A landscape with many valleys, sampled at points; each row gives a point and its height.
From any point a ball takes the steepest step (drop divided by distance) to one of its 2 nearest points. It stops when none of these is lower. Distance is the straight distance between rows; heights are no part of it.
q_77: [151 154 138  65 182  73 185 162 139 148 125 124 136 121 198 148 126 120
  80 140 152 124 131 163 135 143 151 105  84 133 119 107 142 133 122 110
 142]  h=3.21
q_523: [122 101 105 112  77 140 124 176 127 173 166 139 137 109 115 131 130 107
 125 139 134 136 122  82  84  87 151 109  34 131 187 132 111  37 120 182
 132]  h=5.07
q_52: [101  66 116 177 147 109 152 123 153  89  92 158 116 102 114 128 103 160
 112 161 142  73 145 175 129 182 157  95 106 152  63 161  99 145 148 140
 140]  h=3.78
q_92: [ 94  85 107 104 160 118 120  80 121 104  95 155 164  80 166  92 135 167
 128 175 149 123 155 174 140 130 164 124 123 162 116 133 157 142 131  96
 127]  h=3.08
q_312: [131 128 109  78 182 158 127 112 112 191 112 116 103 139 121  86 110  90
  88 126  96 156 141 130 138 130  99 167 111 112 174  97 139 135 138 121
 159]  h=6.49
q_966: [101 136 152 165 140 109 158 133 182 132 186 139  80  89 165 129 152 164
 140  98 118 113 152  99 137 126 125 128  94 131 139 155  82 147 155  98
 103]  h=2.84
q_950: [157  98 169 114 179 154  92 139  96 159 108 130 125 142  99 205 118 126
 120 142  84 138 208 140 122 181 140 114 125 141 158 163 116 194 139 127
 119]  h=6.84
q_816: [103 140  51  77 140 131 112 151 117 128 128 124 114  99 141  74  83 111
 116 151  96 136  66  76  96 101 162 168 126 143 126  88 126  67 135 131
 158]  h=2.87
q_15: [117 114  78 144 169 149  83 131 141 138 152 139  80 132 115  66  91 145
  78 148 114 117 144 127 126 144 102 126 155 135 105 126 142  33 118 105
 188]  h=6.00
q_833: [156 113 138  99 140 117 163 201  87 165 124 138 179 137 118 157 131 116
  89 167 160 151 138 110 127 114 118 106  84  96 203 146 155 125 116 151
 133]  h=3.30
q_479: [165 121 135 102  94  88 108 113 163 154 136 179 106 143 149  96 123 172
 131 153 168  98  97 124 184 193 139  71 166 104  86 130 132 158 141 166
 152]  h=7.51
q_439: [168  34 167 135 117 159  84 132 134 104 117  96 165  84  66 123 141 107
 123 139 113 136 150 107  57 106 168 154  99 129 128 156  99 140 121 141
 118]  h=7.22
q_627: [124 135 153 163 140 126 130  98 101 114 103 139 130 122 141 179 124 163
 147 134  64 119 157 136 142  97 164 123 136 154 120 133  76 158 180  96
 110]  h=2.55
q_694: [ 90  91  65  91 141 126  90 102 177 123 191 120  67 122 119  74 140 105
  86 118  78 137  84  99  76  72 148 139 112 169 126  95 104  98 115 124
 144]  h=5.49
q_360: [ 80 163 102 110 118 138  42 123 162 100 129  94 121 114 132 132 132  73
 141 136 157  81 109 136 146 177 116  96 147 152  94  93 117 125 111 176
 165]  h=5.97
q_842: [172 133 141 126 123 136  84 153 166 165 148 137 105 100 152  98  97 148
 131 162 149 117 136 119 181 217 126 132 159  96 105 158 111 145 108 132
 159]  h=7.75
q_539: [126 102 136 122 102  78 148 115 179 181 123 170  94 157 180 129 138 132
 111 129 155  68 131 111 166 204 120  91 121 123 127 142 123 166 115 147
 118]  h=7.28
q_240: [214 179 156  52 128 114 156 142 153 163 149 100 135 134 142 128 118 110
  90 113 169 122  97 170 140 151 143 106 136 122 121  97 150 131 131 134
 159]  h=3.75
q_128: [147 120 124 108 138 124  94  45 108 129 114 119 120 179  75 125 144 135
 158 113 105 138 127 176 120 143 164 102 170 155 100 106 130 221 165 107
 122]  h=4.59
q_637: [ 74 142  96 168 191 180  96 108  89 148 123 164  84 128 100 165 107  87
 107 173  95 163 136 126 143 108 131 154  91 128 164 100  85 120 106 162
 154]  h=5.86
q_544: [117  78  99 188 188 153 104 121 108 146 123 159  87 179  64 177 105  99
  69 173  80 148 152 145 117 114 132 156  84 149 139 138  86 128  90 122
 121]  h=5.98
q_49: [167 109 151 100 117 120 147 177 119 122 131 142 188 101 138 144 124 131
 100 136 139 150 144 106  98 108 133 117  92 120 136 151 125  82 151 124
 142]  h=3.77
q_342: [106 119 115 119 179 110 159 123  91 111  74 139 156 157 164 171 132 108
  91 162 138 124 171 167 135 135 125 118 125 137 155 125 168 156  95 100
 120]  h=1.32
q_939: [176 175 131  97 113 114 154 157 152 110 198 116 159 124 123 155 152 116
 108 136 175 140  81 146 108 105 120 122 111 146 141  97 135 118 113 145
 158]  h=4.27
q_822: [139 118 157  87 134 190 109 136 100 178 133 147 132  93 104 127 108 102
 109 145 110 166 167 129 126 120 128 167  75 123 184 145 128 122 151 131
 132]  h=6.68
q_601: [152 122 104  91  72 116 139 121 104 163 157 119 155 145 107 125 185 147
 159  84 131 117  64  42 101  81  88 128 162 136 161  86 133 118 123 154
 131]  h=3.26
q_361: [161 160 132 148 144 164 158 152  63 124 117 138 166 116 114 200  90 114
 133 137  93 147 135 129 117 130 141 183 107 108 158 161  99 126 119  84
 109]  h=8.18
q_57: [142 149 164 162 104 123 129 146 170 167 172 118  83 136 145 124 168 144
 131  88 134 113 137  94 161 135  93 112 138 105 137 124  98 125 129 151
 124]  h=3.29
q_929: [ 92  64 108 150 174 105 103 168 140  75 131 157 181  37 158 127 105 139
 125 158 153 147 114 112 154 144 159  86 107  99 101 142 123 106 128 131
 132]  h=4.92
q_732: [128 183 139 105 140 101 137 121  97 144 132 154  97  72 160  89 128 190
 158 143 150 140  88  93 162  89 174 121 147  85 110 110 115 152 159 125
 125]  h=8.59
q_173: [112 183 152  82 143 158  84  64 117 144 178 198  98 129 123  96 143 162
 144 161 164 195 107 151 147 144 131 130 149 110 127 121 146 178 155 107
 140]  h=8.33
q_267: [139 112 101 119 165 113 122  88 158 117 146 129  75 204  87 117 117 103
  68 100 104 113  87 112 106 136 116 156 166 143  98  98 127 180 134 101
 146]  h=5.40
q_179: [173 127 117 106 120 114 110  66 156 135 152 100  96 189  70 106 123 116
 131  73 114 126 102 138 134 194 123 135 193 138 106 112 134 181 153  86
 130]  h=5.00
q_99: [136 113  95 118 137 160  57 120 161 103 133 105 127 144  95 125  82  91
  97 138  99 110 127 135 109 178 142 174 121 155  88 136  97 145 109 104
 160]  h=6.51
q_291: [133 186 152  92 127 161 111  61  79 156  85 136 115 137 138 154 105 104
 152 129 146 136 160 206 146 119 169 107 119 135 114 112 160 141 135 116
 105]  h=3.61
q_44: [108 140 136  54 129 148 112 157 119 124 122 131 168  25 134  64 124 111
 128 149 140 154  89 119 141 100 158 165 127 125 120 109 151  97 137 124
 128]  h=4.89
q_147: [112  74  95  95 155 113 103 137 140  97 110 167 141 159 153  96 104 133
  53 148 116 133 145 135 110 117 106  94 129 146  95 125 152  48 141 112
 169]  h=6.29
q_37: [127 191 153 192 134 110 171 126 114  96 121  91 107 126 119 115 119 149
 175 108 116 122 118 116 135 121 120 182 187  83  98 137 103 188 123 110
 115]  h=8.89
q_61: [122 120 104 113  81 108 114  93 154 183 101 130 100 155 149 114 113 102
 139 104 161  51 145 136 182 180 137  81 132 155  98 141 143  92 105 148
 111]  h=7.06
q_458: [ 85 167  78 133  91 135 168 141 107 139 132 125 126 101 174 143  94 125
 177 117 115 105 134 108 139 106 142 180  80 143 155 158 139  82 106  86
  78]  h=4.53
q_540: [101 190 104 114 116 111  88 139 157  91 185 111 167 135 144 119 157 170
 159 129 118 123 103 130 121 146 113 120 152 176  90 111 112 158 169 101
 150]  h=5.10
q_938: [128 101 105 118 127 150  58 109 115 105  95 157 137 169 102 129  76 123
  80 152 111 105 138 129 118 168 127 121 141 138  78 145 132 106 134 109
 162]  h=6.59
q_426: [128 118 104 108 114  97 173 180 150 189 184 147 136 157 171 132 154 161
  99  80  90 133 128  68 105 105  74 131  68 143 157 126  99  60 137 132
 137]  h=3.59
q_120: [128 162 115 175 159 122 148 122  95 169 144 132  76 179  86 157  67 136
 112 121 131  87 189 163 157  97 138 131  98 164  97 170 122  88 135 111
 115]  h=2.72
q_218: [122 205 114 119 136 128 127  90  75 180 139 129  71 120 140  91 120 172
 167 143 140 131 126 107 176 126 134 134 180 102 119 109 140 173 117 103
 132]  h=8.71
q_602: [162 183 124 151 136 139 163 117  95 169 149  92  79 158 100 111 106 164
 155 103 105 131 129  95 153 130 105 195 178  94 124 127 120 184 104  96
 125]  h=8.83
q_931: [ 85 118 116 131 163 114 163  52 149  94 121 164 112  78 161  85 154 190
 155 151 140 133  92 186 129 119 158 140 126 126 108 107 127 185 141  92
 133]  h=3.48
q_508: [110 187 158 182 140 156 101 116 128 111 179 106  78 183  63 172 130 113
 137  88 128 142 128 134 136 126  74 143 148 106 125 130 112 158 126 139
 135]  h=8.50
q_978: [ 83 198 135 196 127 119 133  87 137  95 114 120  76 143 107 103 102 134
 190 120 146 101 122 145 150 144 113 149 183 118  66 137 109 173 141 141
 124]  h=8.78
q_130: [159 101 173  95 153 145 146 180  83 173  99  90 182  32  86 115 140 120
 140 139 114 142 145 105 131  83 172 156 105 119 142 129 130 139 156 147
 119]  h=7.78
q_452: [108 214  86 112 171 148 149 150  69 144 157 149 134 123 144 183  93 114
 125 165 136 143 110 160 160 101 137 133  67 127 179 104 126 103 145 123
 151]  h=2.19
q_357: [ 95 136  84  85 133 120 145 157 133 192 162 122 153 177 164 151 170 131
 112  98 102 108 133  71 128 126  59 136  72 143 201 108 117 130 142 131
 133]  h=3.18
q_302: [120 124 134  53  98 144 121 134 132 175 129 157 124  60 125  58 119 101
 130 156 154 134  68  83 145 111 162 174 101 108 148 113 128 113 109 171
 123]  h=4.52
q_193: [152 180 135 144 135 143 129 129  89 160 144  85  93 132 115 167  99 121
 133 117 134 114 192 180 165 114 150  88 105 137 132 125 149 123 130 117
 133]  h=3.17
q_465: [151 125 133 121 171 111 149 196 136 159 182 130 137 126 110 158 169 142
  99 167 157 152 128  90 139 151  93 118 114  91 215 127 115 184  99 148
 141]  h=3.83
q_543: [151  82 155  94 123 156  70 123 119  87 105  70 156  97  74  99 131  91
 123 136 121 144 126 143 104  82 171 118 128 140 116 107 138 161 142 164
 132]  h=7.42
q_232: [120 156 118  66 113 147 119 137 116 168 154 128 164 148 114 131 166 103
 119  96 124 126  94  75 106 108  74 136  99 123 183  79 115 106 166 160
 156]  h=2.67
q_184: [143 102  79 130 136 147  85 183 154 150 185 152 114 153 115  93 109 158
  94 164 122 154 110 118 143 119  95 107 128 122 145 117 149  37 121 150
 182]  h=5.72
q_137: [172 127 142 140  98 160 164  98 111  81 159 133 148 147 100 121 127 132
  94 120 125 164 138 144  80  82 116 163 128 130 143 140 153 111 125  79
 125]  h=5.39
q_521: [121 184 110 110 200 101 193 176 120 125 143 152 140 110 181 201 105 106
  84 130 124 140 105 159 147 114 133 128  75 126 136 112 102 105 142  88
 137]  h=2.73
q_159: [121  82 150 193 135 130 141 108 118  53  92 133 133  79 123 160 126 148
 156 136  91 126 111 135 115 105 186 126 122 112 109 141  83 169 159 122
 112]  h=2.96
q_642: [111 162 126 139 122 136 141 150 122 138 181 136 137  55 128 131 164 113
 150 140 162 144  86  66 124  98 116 158  93  98 173 103  89 108 103 157
 144]  h=7.41
q_577: [175 117 168  84 157 154 110 133  97 156  78  66 160 135 104 178 135  95
 140 119  77 113 177 137 114 145 150 130 145 131 138 129 108 207 146 127
 113]  h=6.67
q_760: [ 92 154 146  98 124 149  49 128 100 112  77  83 135 123  92 133 132  53
 130 124 152 122 131 140 149 137 107  81 164 118 116  94 156 114 139 182
 152]  h=6.33
q_48: [142 114 129 162  62 111 149 142 116 115 119  92 139 106 153 123 115 183
 183 133 136 112 175 163 132  99 179  85 109 153 133 171 178 101 129 113
  92]  h=3.68
q_519: [ 95 189  93 140  87 145  59 140 159  88 169  92 161 147 120 127 145 112
 198 123 140 124 116 147 145 179  78 127 192 160  98 123 130 133 116 138
 139]  h=5.53
q_109: [124 123 191  75  95 128 136 113  92  94  45 141 144 143 144 119 129 106
 117  72 110 130 107 106  81  89 144  97 151 101  98  92 149  86 198 161
 127]  h=6.01
q_152: [100 105  94 187 178 102 129 234 134  95 165 114 171  69 148 146 100 159
 147 125 127 145 115 100 139 133 139  99  95 102  98 145 110  55 117 124
 120]  h=4.57
q_81: [159  98 189 122 114 131 120 146 111 128 110  91 147  43  86  85 146 124
 141 144 158 147 127  98 122  73 173 134 144  96 117 127 131 153 125 173
 124]  h=7.62
q_804: [ 64 131 119 194 157  87 118 155 169  99 152 132 106 161 117 134 166 125
  97 140 161 127 110 112 154 116  80  94 139 119 115 106 121 136  89 183
 154]  h=6.94
q_215: [147 162 128 103 115 102 173 155 125 190 164 149  94 150 175 122 118 191
 110  69  91 117 140  73 138 104 106 123 107 128 109 134 101  64 173 102
 143]  h=3.91
q_579: [183 142 117  78  99 137 134 125 138 165 142 119 128  63 120  67 130  99
 161 137 149 111  48  73 106 121 153 181 164 130 117  88 123 122  98 164
 151]  h=4.06
q_706: [100  98  88 129 171  67 161 149 133 121 104 157 140 165 156 171 122 114
  74 146 114 100 128 111 138 140 143 129  98 155 115 136 115 158 108 113
 117]  h=0.37
q_831: [130  92 108 117 127 157  65 120 195 143 122 110  90 158 113  94 120  53
  77 114 105 112 106 114 111 189 106 148 127 121 113 108  95 112  93 140
 157]  h=6.18
q_32: [132  76 163  90 141 102 161 163 102  88  36 153 230 105 162 157 123 153
 125 164 114 138 146 150 128 149 149 108 132 109 123 149 140 160 177 119
 115]  h=3.12
q_838: [108  75  93 141 160 140  89  74 129 122 124 147  83 184  92 131 130  83
  54 125  99 120 137 135 108 100 131 125 120 159 119  95 107 140 115 131
 139]  h=5.73
q_87: [106 128  62 142 156 120 133 162 151 131 133  99 102 123 134 101  79 108
 108 119  76 118 108 118 101 106 155 166 101 144  95 120  98  50 105 116
 142]  h=2.28
q_480: [142 135 159 141 167 157 121  62  91  83  83 152 138 160 102 145 130 140
 125 137  73 164 145 176 110 138 109 124 201 124 105 109 130 191 190  94
 143]  h=4.21
q_489: [146 149 170  65 136 118 119 100 114 175 164 198 111 110 122  94 158 191
 122 140 158 162  80 110 140  78 171 141 128 106 130 116 125 183 178 129
 122]  h=8.48
q_625: [ 52 129 107 204 149 119 118 128 146 120 144 136 119 176 117 122 150 131
 129 116 186  83 162 139 175 138  58 101 159 163 107 154 132  87  95 175
 120]  h=6.69
q_916: [146  55 170 134  99 161 107 121 136 139 114 148 116  93  96 112 146  87
 101 156 138 168 131  86 100 113 154 158  98  87 170 150 115 143  90 153
  96]  h=7.04
q_18: [115  90 117 181 168  69 166 144  95 120  71 130 130 160 142 175 107 160
 126 121  65  94 137  97 142  73 164 135 123 151  76 148  75 130 151 119
  94]  h=2.02
q_325: [151 102 152 128  52 115 156 126 140  98  96 136 169 164 137 128 159 150
 148  86 138 126 111 140 120 160  84  72 161  98 119 124 142 108 164 151
 135]  h=4.25
q_876: [103  70 154  99 136 193  97 109 111 134  94 139 119  66 113 112 116  90
 132 162 115 200 168 116 121 122 144 183  98 120 170 154 159 142  80 134
  92]  h=6.86
q_91: [145 130 159 134  81 122 192 129 142  92 110 164 172  84 181 122 125 155
 159 167 190 151 121 182 116 163 141 107 107 108 164 153 184 129 115 107
 101]  h=3.98
q_505: [191 161 156 135 101 164 144 142  81 140  94  90 193 127 112 154 120 114
 146 104  99 121 177 119  67 134 119 163 137 116 117 138 124 106 140  87
 123]  h=8.05
q_989: [188  92 154 173  55 133 150 144 144  94  85  84 142 115 140 105 114 152
 180 121 152 120 137 177 142 137 153  80 166 116 110 149 183  93 114 165
 114]  h=3.23
q_135: [102 167 142 164 114 110 146 158 116  84 177 150 124 136 123 151 177 135
 106 136 173 159  82  87 128  82  84 123 132  89 163 100 114 130 101 163
 147]  h=7.21
q_947: [100 105 100 100 120 100 158 122 116 103  63 156 211  95 198 104 119 195
 172 163 119 129 136 161 126 155 148 103 129 125  96 149 151 133 167  80
 118]  h=2.62
q_323: [ 74 157 125 116 193 162  87 147  76 112  99 155 138  75  97 160 100  89
 117 203 127 174 122 148 174 102 136 135 135 123 140 112 124 126 123 155
 148]  h=5.56
q_665: [103 125  76 103 146 104 114 109 171 142 195  92  52 127 140  67 142 131
 125  97 115 118  96 131 133  75 137  98 145 193 110  66 146  72 114 144
 144]  h=5.77
q_740: [113 110  96 125  91 102 126  87 111 153  63  88 146 163 147 112 142 130
 154  81 147  85 167 141 180 166 100  77 178 132 120 131 170  85 111 118
 113]  h=6.85
q_558: [132  75 146 183 108 101 111 168 170  78 137 135 124 108 120 147  99 152
 119 164 156 107 144 165 134 151 170  59  79 133 101 171 137  99 135 161
 142]  h=4.22
q_375: [158 102 170 146  64 120 211 129 143  76  75 119 150  78 165  96 135 157
 159 141 177 150 101 181 110 110 140  91 145  93 132 117 178 111 116 160
 131]  h=3.69
q_780: [119 115 115 136 122 111 140 121 166  77 150 127  89 118 141  75 136 117
 103 117 117 146  63  88  91  92 136 165 155 125 109  98 121 109 101 135
 136]  h=5.14
q_671: [114 130 158 156 106 152 107 113 126 158 140 115 122 170 113 161 159 144
 170  91 114 154 193 121 142 193  81 104 145 122 153 170 145 166 118 120
  94]  h=7.20
q_959: [100 159 131 103 163 151 106 122  95 103 105 154 107  69 122  82  94 107
 103 178 148 160 104 132 149  91 155 152 156 106 122 107 165  98 129 128
 149]  h=5.23
q_2: [128 126 126 184 138 112 154  96 107  50 151 130 125  94 105 123 132 188
 148 157 138 159 115 170 135  90 169 122 141 116 111 128 126 194 143 113
 130]  h=3.39
q_62: [134 132  85 126 178 153 113 109 112 172 118 116 103 131 130  87  91 112
  89 147 135 121 170 140 153 166  99 147 148 129 123 118 146 116  81 106
 169]  h=6.26
q_208: [107 118 107 141  71  88 139 154 140  77 136 127 117 124 124  99 123 131
 156 110 120 109  28  49  74 101 145 169 158 127  80 127 101  66  81 174
 120]  h=4.74
q_337: [153 123 102 147 110 138 173 140  96 119 128 112 138 165 114 128 110 109
  95 133 139 160 110 116 110  97 102 185 126 112 174 131 165 124  65 109
 122]  h=5.11
q_763: [151 195 130  86 120 105 119 140 158 118 211 103 149 107 149 119 170 165
 163 131 174 141  70 169 126 107 148 106 144 169 119  85 138 141 143 142
 148]  h=4.68
q_600: [ 90 118 127 161 160 116 144 140 162 116 135 147 102 110 180 123 138 136
  95 123 115 128 165 109 124 123 118 130  96 115 127 138 108  85 128  92
 125]  h=2.45
q_343: [153 147 149 136  49 119 122 111 138 131 167 149 138 157  82 153 196 104
 153  93 153 108  62  63 104 118  94 125 164 123 128 104 101 133 125 172
 133]  h=3.79
q_847: [163 103 127  76 125 155  70 119 153 170 158 147 125 139 105  98 115 124
 109 150 146 148 115 109 161 192  91 136 167 104 139 132 137 154 116 132
 157]  h=7.98
q_741: [127 174 163 131 153 145 134  95  87 124  81 138 161 157 146 158 147 142
 163 123  91 138 185 189 134 169 106  84 169 115 116 133 122 186 179  91
 136]  h=3.89
q_535: [ 92 144 149 142  96 170 125  89 111 114  91 180 157 147 156 112 150 166
 192 132 100 150 178 185 119 173  81  76 136 116 104 151 131 148 191  85
 141]  h=3.57
q_251: [143 172 141  82 143 137  88 106 154 156 192 178  99 146 138 113 153 152
 101 142 170 155 104 128 169 177  78 101 171  96 142 107 137 152 155 126
 162]  h=8.19
q_963: [125  99  71 141  90 145  70 154 147 110 194 162 141 184 106 124 141 165
 118 135 134 139  95 107 155 125  64 116 167 143 147 140 163  77 117 129
 151]  h=6.06
q_719: [183 100 128 123  94 124 145 114 159 158 110  77 106 143 148  95 122 106
 125  87 123 114 131 126 136 138 127 132 149 130 125 120 148 121  96 116
 118]  h=5.52
q_83: [198 114 151 163 133 120 162 187 154 138 178 162 123 103 112 149 138 115
  94 173 187 164 107 117 126 168 119 141 121  89 184 162 137 134  68 151
 136]  h=4.33
q_636: [ 92  96 127 179 150 117 188 129 156  49  74 143 136  94 119 177 109 132
 150 147 111  98 115 197 107 166 142 121 114 140  85 145  86 190 167 110
 116]  h=3.38
q_590: [129 155 136 155 144 173  91 136  93  96 133 121 135 180  82 205 108 112
 104 128  96 155 151 152 115 135 103 153 123 130 126 140 111 139 128 114
 144]  h=8.34
q_612: [143  76 157 181 133 123 119 139 214 143 120 109  64 135 141  94 138  95
 105 115 112 110 141 123 114 163 125 149 125 115 123 148 111 112  81 138
 109]  h=5.84
q_425: [ 79 110  80 145 119 120  89 114 163 125 172 157 139 206 112 145 136 132
 136 121 148 106 135 124 170 174  35 128 161 154 122 158 140 123  96 131
 123]  h=6.42
q_991: [ 96  94 157 160 103  99 154  81 168 126 114  92  80 143 128 121 172 135
 163  86 122  84 141 128 132 104 145 102 112 144 136 116 126 201 130 157
  80]  h=4.91
q_839: [114 132 138 169  60 109 133 146 146 100 117 117 141 140 126 126 158 106
 157 113 148 104  64  62 106 116 112 158 148 103 112 128  95 123  77 191
 116]  h=4.32
q_430: [154 141  81  46 133 134 123 120 111 156 102 101 114 139 119  87  99  93
 108 128 127 116  47  88 108 116 157 171 151 134 125  72 151 139 123 137
 143]  h=3.47
q_538: [ 98 155 140 135 142 149 162 102 116 110 115 145 120 111 192 160 136 106
 109 124 119 140 171 162 116 122 118 154  89 139 170 129 146 107 125  67
  98]  h=1.97
q_693: [154 132 168  85 154 137 137 126 105 136  84 124 146 146 136 175 150  75
  91 122 108 131 124 124 112 112 136 142 123 103 152 105  98 180 144 136
 113]  h=6.47
q_408: [ 95 138 101 199 204 117 136 154 129 122 111 100 119 173  99 154  78 112
 129 136 148  78 195 166 120 112 107 159 110 181  96 176 121  79 126 126
  92]  h=2.24
q_126: [109 139 112 100  93 129  67 111 101 158  75  86 142 155 104 144 128  81
 151  98 150 128 133 118 177 168  96  86 157 100 158 116 156  95 115 149
 123]  h=6.60
q_287: [ 95 155 101 129  98 137 114 117  77  84  66 173 201 154 153 139 111 164
 171 170 111 124 151 167 124 148 134  94 148 136  88 144 141 126 175  90
 135]  h=3.13
q_555: [165 116 143  95 142 104 169 159 107  88  87 168 210  77 165 166 103 117
 127 155 157 138 125 158 103 173 170 124 101 111 165 164 165 154 131  96
  90]  h=3.58
q_395: [136 153 185 153 107 174 113 125 149 145 151 106 126  88 155 132 179 124
 175 105 135 162 189 117 107 191  75 136 144 124 186 148 138 141 110 119
 101]  h=7.35
q_952: [171 124 141 162 103  97 173 153 139 114 167  70 128 143 110 152 136 156
 146 123 157 125 147 180 147  84 154  87 116 162 147 150 181 144 117 140
  93]  h=4.05
q_344: [142 103  97 134  86 175  73 162 148 181 194 146 126 141 112 126 121 135
 139 145 117 135 125 104 133 143 105 138  72 134 186 157 117  58 115 163
 153]  h=5.38
q_951: [163  79 144 137 130 157 154 101 120  99  98  86 157 146 127 116 151 118
  99  78  73 147 163 117  58  58 124 169 131 141 143 124 137 116 126  81
 108]  h=5.59
q_397: [133  86 162 181  70 126 102 135 181 119 138 138 111 169 128 135 158 146
 149  84 129 104 144 136 153 166  82  88 147 104 119 167 126  76 149 159
 120]  h=3.80
q_406: [143 122 152 159 136 120 129 122 122 156 112 119 109 178 111 174 110 133
 137 112  97  97 193 132 127 178 131 144 119 139 122 181 126 187 123 103
  93]  h=7.02
q_387: [ 93 143 107 123  59 119 152 149 109 141 129 141 126 127 166 162 132 117
 138 119 136 109 115  85 123  68 150 117  52 138 164 143 118  70 106 139
  93]  h=4.79
q_390: [ 76 123  61 114 166  94 141  81 159 132 151 123  90 165 148  70 146 106
  74  92 153  91 123 164 126 105 125  98 128 222  92  85 145  71 101 140
 133]  h=6.02
q_339: [185 120 154  95 117 169 128 149  65 183  83 100 201  79  89 128 103 118
 162 139  87 127 161  98 100 123 158 193 126 114 131 151 111 137 151 115
 126]  h=7.92
q_779: [ 86 127  81 186 179 101 132 155 135 105 107  84 109 134 108 114  76 126
 144 126 111  83 141 137 126  77 153 157 121 171  55 146 102  61 116 120
 112]  h=1.68
q_453: [140  88 126 137 137  68 177  90 166 157  85  89  84 151 145  89 125 130
 128  97 124  69 148 138 142 140 159 110 129 163  89 122 137 181 107 129
 103]  h=5.19
q_676: [124 175  95 110 103 128 142 129 106 146 140 142 123 109 169 109 105 179
 151 103  91 104 131  92 127 115 136 170 132 129 105 142 104 100 144  69
 113]  h=4.24
q_629: [150  98 162 103 122 154 135 111  72 121  62 117 135 135 134  99 124 133
 108  82  78 150 159 118 102  46 132 123 161 108 132 116 161  74 173 108
 117]  h=5.78
q_467: [120 140 160 139 105  89 187  74 166 148 140 138 101 177 150 145 152 135
 166 105 164 113 132 195 121 146 135 128 104 161 168 141 178 208 116 104
  71]  h=4.34
q_656: [136 186 147 122 126 131 171  67 121 125 125 141 117 171 134 173 110 113
 155 132 141 131 152 236 121 137 180 135  96 160 126 149 163 191 117  96
  89]  h=4.00
q_222: [113 101 153 110  78 114 137  86 151 134  96 111 135 131 154 100 179 168
 189  94 137 113 120 148 130 130 128  59 147 119 126 105 140 169 170 153
 110]  h=4.61
q_404: [104 134 169 121 139 148  93 154 143 123 151 117 168  50 153 142 194 144
 158 123 122 153 176  98 105 158 104 137 119 129 169 135  97 171 166 112
 109]  h=7.49
q_401: [163 131 139 153 105 132 153 153 138 116 145 117 130 150 117 146 137 100
 121 143 166 152 122 136 128 164 101 150 154 106 171 152 153 162  49 148
 117]  h=4.75
q_641: [104 175 181 195 132 125 146  83 169 124 129  95  48 165 111 112 131 104
 162  61 134 102 135 143 150 132  81 142 179 106  99 122 111 131 144 138
 112]  h=8.65
q_634: [105 124 161 162 145 161 103 160 117 143 179 116 150  28  97 148 179 121
 167 145 148 164 141  72 103 128 113 151  94 106 195 131  95 140 111 152
 118]  h=7.57
q_348: [159 119 126 162 115 119 122 199 137  86 162 105 155 100 124 135 103 145
 115 138 142 146 120 135 113 111 152 105 105 129  99 145 121  37 121 141
 156]  h=4.20
q_398: [131  96  96 127 121  59 186 146 109 102  98 153 167 164 143 177 103 155
 120 126 111  97  96  93 133 100 177 138  93 133 106 155 114 177 126 118
  89]  h=1.30
q_721: [129 121 156  91 121 125 123  81 129  94  83 115 122 168 131 147 145  83
  94  72 112 129 116 141  98  90 135  97 124 131 117  85 128 126 178 135
 126]  h=6.24

For each start below, name the point where the ball stops.
q_404 => q_833
q_637 => q_779
q_99 => q_706
q_602 => q_452
q_544 => q_947
q_390 => q_232
q_61 => q_452
q_109 => q_833
q_508 => q_184
q_439 => q_184

Call two points neighbours if one is among the 2 nearest of the other. Go from one point of each pair to the other, from neighbour to neighbour, staying as low as possible. Name the highest point that can't be avoided.
q_833 and q_706 => q_558
q_989 and q_779 => q_952
q_706 and q_989 => q_91
q_452 and q_989 => q_323
q_947 and q_706 => q_931
